A landscape with many peaks, sampled at points; each row gives a point and its height.
A climber steps from a point to the highest of its 2 nearest points, and stops where none of them is higher. Distance is the straight distance between rows; heights are no part of it.
<29> (h 33.8): [-40  19  25  27  33 -11  50  -4  15  -2 -27   9  39  14 -21 -10   2 -41
 -22 -27   4 -32]
<395> (h 75.0): [ 26   2 -30  40 -28  40  17  12 -20  -6  10  42 -38 -10   8  13  19  17
 -35 -11  36 -15]
<883> (h 63.0): [-19 -14 -13  15   1  33  23 -24 -13 -13  19  -6  -3   6  78  -4  -8   9
 -10 -18  14  37]
<106> (h 49.9): [ 30  27 -46 -17  44   1  27 -37  -9 -10 -19 -41  -4 -11  30 -35 -15  -7
   2   5 -24   8]
<39> (h 76.5): [-12   4 -42 -30 -49  -7 -44 -15  10  52  -4  19 -45  11  37  -1  12  16
   7  -1 -31 -23]
<77> (h 58.9): [-19   8 -46  11   7  -3  56   2   3  21  21  -4  18  45  31 -19 -13 -26
  20  -9   6  20]
<199> (h 56.4): [ 44   4 -39  -4 -46  11 -46  39 -30  20  12  16 -40   6 -30  16  22  -2
  18  42  34  11]
<293> (h 47.8): [-17  -6 -11  31 -21 -14 -42  40  31  32  15  22   4  -2  -5 -26  -9  59
  -9  26   8  -6]
<257> (h 40.4): [-47   9  20 -13  11 -15  43 -16  20  -9   7  27  32 -14 -23 -23  17 -40
  -7  -3  28 -17]
<338> (h 54.3): [-30 -58  60  37  -6  -1   8  37 -40   3  30 -15  -2 -12 -44  12  36  46
  12  -9 -29 -21]
<344> (h 20.8): [ 28   1   2 -37 -31  -3 -65 -20   6  13 -10  45 -25 -47  21  10  12  47
 -14  41 -10  -9]
<783> (h 83.8): [ 31   4 -12  35  -2  24  15   7 -15  -1  31   6   5  16  -6   0  15  -7
 -29  -5  43 -23]
<655> (h 43.7): [ 11 -11 -44  19 -26 -55 -47  16 -27 -29  43   1 -21 -15 -20  24   8  36
  -2  16  -5   2]
<671> (h 55.3): [ 12  -5 -16  12   9  11  -7  -9 -33 -51  33  -7  -8 -41  57 -17  -9   1
 -25   6  37  31]
<66> (h 36.7): [-18 -25  30  13  13 -28  -8  -4 -20 -31  19  -7 -15 -14 -37 -27  16   9
 -13 -24 -12 -18]
<4> (h 60.4): [ 11  10 -31 -28  45 -14 -20 -17 -18 -27  -6 -32 -10  18   2 -15 -18  33
   7   1 -50  36]
<513> (h 69.7): [ -8   7  15 -11  54   1 -13  -2  14 -24  -2 -34  16  11 -27  -7 -16  19
  33  13 -26  48]
<873> (h 33.7): [ 21 -10  16  10 -29 -26 -10   5   4  23 -23  35   0  -7 -33  -8  15  34
 -49  22 -20 -66]
<440> (h 69.5): [ -4   3 -31 -10  -9   1  26  35  -2  56  14  13  21  37   7 -16   3 -20
  -7  27  30 -14]
<332> (h 46.3): [-49 -28  18  31   1  13  31 -27  13 -57  18 -23  20  20 -24  17 -37  14
   9 -27 -20  11]
<131> (h 68.3): [ -6  -2  -3  42  -9 -41  -6  13 -31 -12 -22 -20 -37  55 -54 -20  -1  16
 -12  -6 -60   9]
<772> (h 28.6): [ -5  33   9  32  17  10  25  -5  18  38 -35   3  32  14 -34   5  16 -16
 -25 -21  -7 -54]
<409> (h 41.8): [-40  -8   1  -7   5  -4  47 -46   9 -49  29   8   0  24 -16  -2 -47   0
 -16 -21   8  29]
<640> (h 36.8): [ 12  43 -16  12  16  -9  32 -14  41 -32  -3 -14  28  29 -27 -39 -32   5
 -25  -2   7  -6]
<851> (h 64.8): [ 35 -13   0 -17 -61 -24 -64  31 -32  45 -11  -4 -43   3 -24  -4  27 -21
   4  16  -6  -6]
<102> (h 27.3): [ 31 -20  29 -32 -39 -28 -49  -8  18  -5 -21  37 -23 -16  -4  28  -3  35
 -43   8  -7 -48]
<725> (h 77.5): [-53  -3  -1 -28  22  -2  30 -32  -3  21  -1  29 -18 -11   8   4  -5  16
 -25 -29 -25  -5]
<733> (h 61.9): [ 11 -12 -13  38 -25 -66   9  46  -7  25 -41  11 -22  36 -34 -21  26   9
 -23  -3 -24  10]
<24> (h 69.4): [-31 -15 -19  -9  12  16  33 -22  -2  12  12  10 -31   0  43 -11  -5  25
   1 -44 -20  30]
<573> (h 7.1): [-48  27  34 -18  35  16 -19  -3  26 -20 -38 -33  18 -12 -37  -9 -27 -79
  31 -18 -26   9]
<306> (h 42.6): [-24 -12  78  25  -2   9 -19 -17 -16 -47   4 -19 -10   7 -56 -29  40  -2
  15 -14 -32  -8]
<127> (h 36.5): [ 29   0 -17  -2  -2  45 -17   8 -11  32  -5 -32  26 -22  87  22 -28 -11
  25  10  13   7]
<144> (h 31.4): [ 28  -4 -19 -36  -1  51   0  32 -10  65   0 -20   7   7  53  28 -11   0
  19   7  -2 -14]
<698> (h 30.3): [ -1  13   9   0  12  43 -28 -29  18   0   2  -6 -13  17   5 -34  32  15
  11   5   3  23]
<538> (h 42.2): [ 23   2 -42  30  -5  41 -13 -16   0  -3  -3 -36  17 -49  65  45  -3  -2
   4   4  19  16]
<251> (h 61.5): [ 31  20  -3 -22  17   3  17   3   3  -9 -21   1  21  -6  45  -3  -5 -10
 -36 -18  17 -13]
<601> (h 54.4): [ 12  21 -17 -28 -44   4 -32  41   8  25 -44  67 -31 -22  48 -14  30  15
  40  40  18   7]
<549> (h 77.6): [ -1   5 -52  -2  -9 -43  16  -4 -22 -13  16  31 -22  21  19 -21   2   5
 -31   9 -11  -1]
<530> (h 44.0): [ 38  34  -9 -12 -33 -32 -69  27  14  12 -39  34 -29 -28   8 -19  46  -8
  16  31  20   8]
<122> (h 53.6): [ -1 -19  20 -12  -5 -15 -28  35  -1  33  14   4   9 -16 -23  13  39  -8
  15   0  25 -13]
<408> (h 81.1): [ 12 -13  28   3  15  -5 -12  -5  16 -41  31 -24  24 -14 -33  -1  23  35
  37  12 -14  31]
<469> (h 64.3): [  3  11 -43 -30 -67   4 -17  17  20  28 -28  58 -44 -14  47  -8  -7  38
  18  17  -4  -6]
<441> (h 74.5): [ 22 -14  26 -10 -12   2 -40  11 -23  39 -23 -27 -50  35 -30 -15  37  -8
 -19 -20 -20  -8]
<611> (h 3.8): [-62  -3  46  -8  19  12   4  18  17 -26 -29  -6  34  11 -56  24 -39 -68
  37 -23 -35 -11]
<357> (h 47.1): [ 37  56 -50   3  13  19  30 -41  24 -14 -18 -15  38   9  24 -35 -14 -20
  -7  20   2 -24]
<843> (h 19.5): [ 15   7  -2 -57   1  44   4 -63  40  27  17  -8   5 -12  35   4  -6 -13
  46  12  24  39]
<67> (h 22.4): [ 16  15  17  -4  34  40  40 -41  -9  -9 -27 -35   5  29   8  -5 -40 -37
 -17 -23 -17  11]
<531> (h 14.0): [ 33  26   2 -19  20  27  33 -55  49  16 -13 -31  15 -20  31  10 -24 -30
  24 -23  20  29]
<454> (h 23.4): [  3 -17  19  32  19  15  25  -2  -9  37 -24 -12  45  12  -6   7  23   1
 -22  36 -21 -30]
<501> (h 37.7): [-14 -15 -15  -2  -9 -61 -54   2  -5 -37  50 -17 -12 -16 -21 -13  -6  28
 -16  -6   5 -29]
<27> (h 86.8): [ 34 -10 -26  -7  20 -37   9  29 -30 -20  26  -6   9 -19  10  62 -15 -12
 -10 -22  18   3]
<228> (h 73.7): [ 47  22 -15 -18  15  -2  -2  35 -24  -9 -17  15  -4 -31  11  38   1  -7
 -31  -9  31 -36]
<825> (h 48.5): [-24 -36  75  22  11  26  12   0 -20   0   5 -29  10 -11 -66   2  26   7
  34  18 -37 -20]
<292> (h 84.4): [-19   2  -8  -9 -13  -3 -27   7 -12  42 -28 -18 -59  51   2   5  27  12
  12 -50 -59  -9]
<2> (h 90.7): [ -5 -11 -33 -11 -57 -31 -36   6 -36  14   2  17 -49   9  20 -23  -9  11
 -30  22  -9 -23]
<552> (h 64.7): [  9   0 -23   1 -14 -12  44   6   0  21  11 -33  33  47  44  30 -49 -49
   9   5  32  21]
<264> (h 48.6): [ 15  -6 -15  34  10  10 -16 -30 -23 -35  24 -21   0 -54  42  27  10  -7
 -21 -26  16  -5]
<237> (h 75.8): [-27  21   0   1   3 -12 -14   0  -4  -2 -44 -12 -45  66 -13 -17   6 -15
  14 -20 -66   9]
<710> (h 40.5): [  7   1  10  10 -15  -8 -17  27  31   8  14  26  31   5 -23 -21   0  40
 -35  23   6 -45]
<269> (h 69.9): [  4 -21  25   9   7  16 -30   2  15  -8  32   4  11 -30 -15  32  50  35
  44  30  16  43]
<57> (h 49.7): [ 15 -21 -19   5 -32  -3 -52  33 -44 -12  57  -2 -16 -24 -26  42  17  -1
  29  27  24  14]
<810> (h 37.3): [  2  -8  35  -5  24  -1  35 -40  28 -51   8 -13   3   9 -10  -3 -74 -11
 -27 -30  23  20]
<829> (h 68.4): [-40 -20  -5   9  12 -20  26 -28 -16  11   6  30   5 -36 -11  26  17  32
  -6   5 -17  -1]
<776> (h 51.9): [-57 -17  53  36  15  17  40  -3  -3 -58   8 -17  39 -26 -58   4 -33 -17
  26  -2 -30 -12]
<47> (h 45.9): [  3 -20  27   7 -10  10 -17  49 -17  -7   7  31  17 -27   4  22  47 -29
  22  21  46   5]
<226> (h 74.7): [ -5 -17 -15 -20  -1 -42  22 -13   3 -29  22 -21  27  19  15  40 -25 -41
  -4  -6  22  15]
<759> (h 24.9): [ 19   2   1 -48  17  50  14 -46  18  13  -9   0  -7  31  17  -7  17  12
  33  31 -10  25]
<179> (h 67.1): [ 29  13 -37  17 -11  15   4  53  -6   0   4  47 -20 -23   1  40 -13  26
 -16  11  34 -27]
<372> (h 60.6): [-19 -54  29  24 -18 -12  27  17 -31  -5  28  21  19 -33 -15  21   7  44
 -18  19  -7 -17]
<592> (h 55.6): [ -4  18 -12  30 -18 -35  -1  47   6  39  -7  19 -23  23 -38 -39  -8  43
  -8  -2 -14  28]
<146> (h 31.2): [ 10  11   9   3  17 -14  33 -15  32 -41   8 -17  28  27  -3 -56 -58 -24
  -1  -1  44  19]
<523> (h 26.7): [ 18   5   3 -34  39  37  25  -6 -14  43 -19 -43 -10  21  32  19 -19 -13
  16 -22 -17   4]
<439> (h 12.1): [-31  36  19 -44  39   2   3 -24  42 -22 -33  -7  14  -4   4 -21 -38 -48
  16 -26   0  16]
<619> (h 17.5): [ -5  33  24   4  27   7  38 -27  33  10 -25 -32  15  -9   1  -5 -57 -60
  15 -37  22  19]
<115> (h 36.2): [ 37  26   0  -2   1   2 -39   3  16  -4 -26  22 -11   8  16 -16  52   8
   2   5  11  13]
<288> (h 63.1): [-22 -21  36 -14   2   8 -13   7   9  13  23 -12  22  28 -10  19  -8  -8
  12 -14   6   3]
<34> (h 50.2): [  6   1  14 -17   7 -30  30   9  23  -4 -19  51  19  -9  12  -2  38 -13
 -30  -4   9 -23]
<261> (h 39.0): [ 16  -8   2   6   0  42   3  19 -10  -6  20   1  19 -29  27  -9  31 -33
  30  26  71  33]
<123> (h 59.0): [-71  -5  30  17  23  -6  27 -20   8  -2   9   3  43 -41 -40  17 -29  14
  11   9 -24 -10]

For each start below, name the point where the climber stops.
<67> | <725>
<409> | <725>
<843> | <2>
<772> | <228>
<640> | <408>
<102> | <292>
<655> | <292>
<66> | <725>

Write out the way that a climber takes from each point below.
<531> | <843>, <759>, <698>, <115>, <530>, <601>, <469>, <39>, <2>
<501> | <655>, <57>, <199>, <851>, <441>, <292>
<146> | <810>, <409>, <332>, <776>, <123>, <829>, <725>
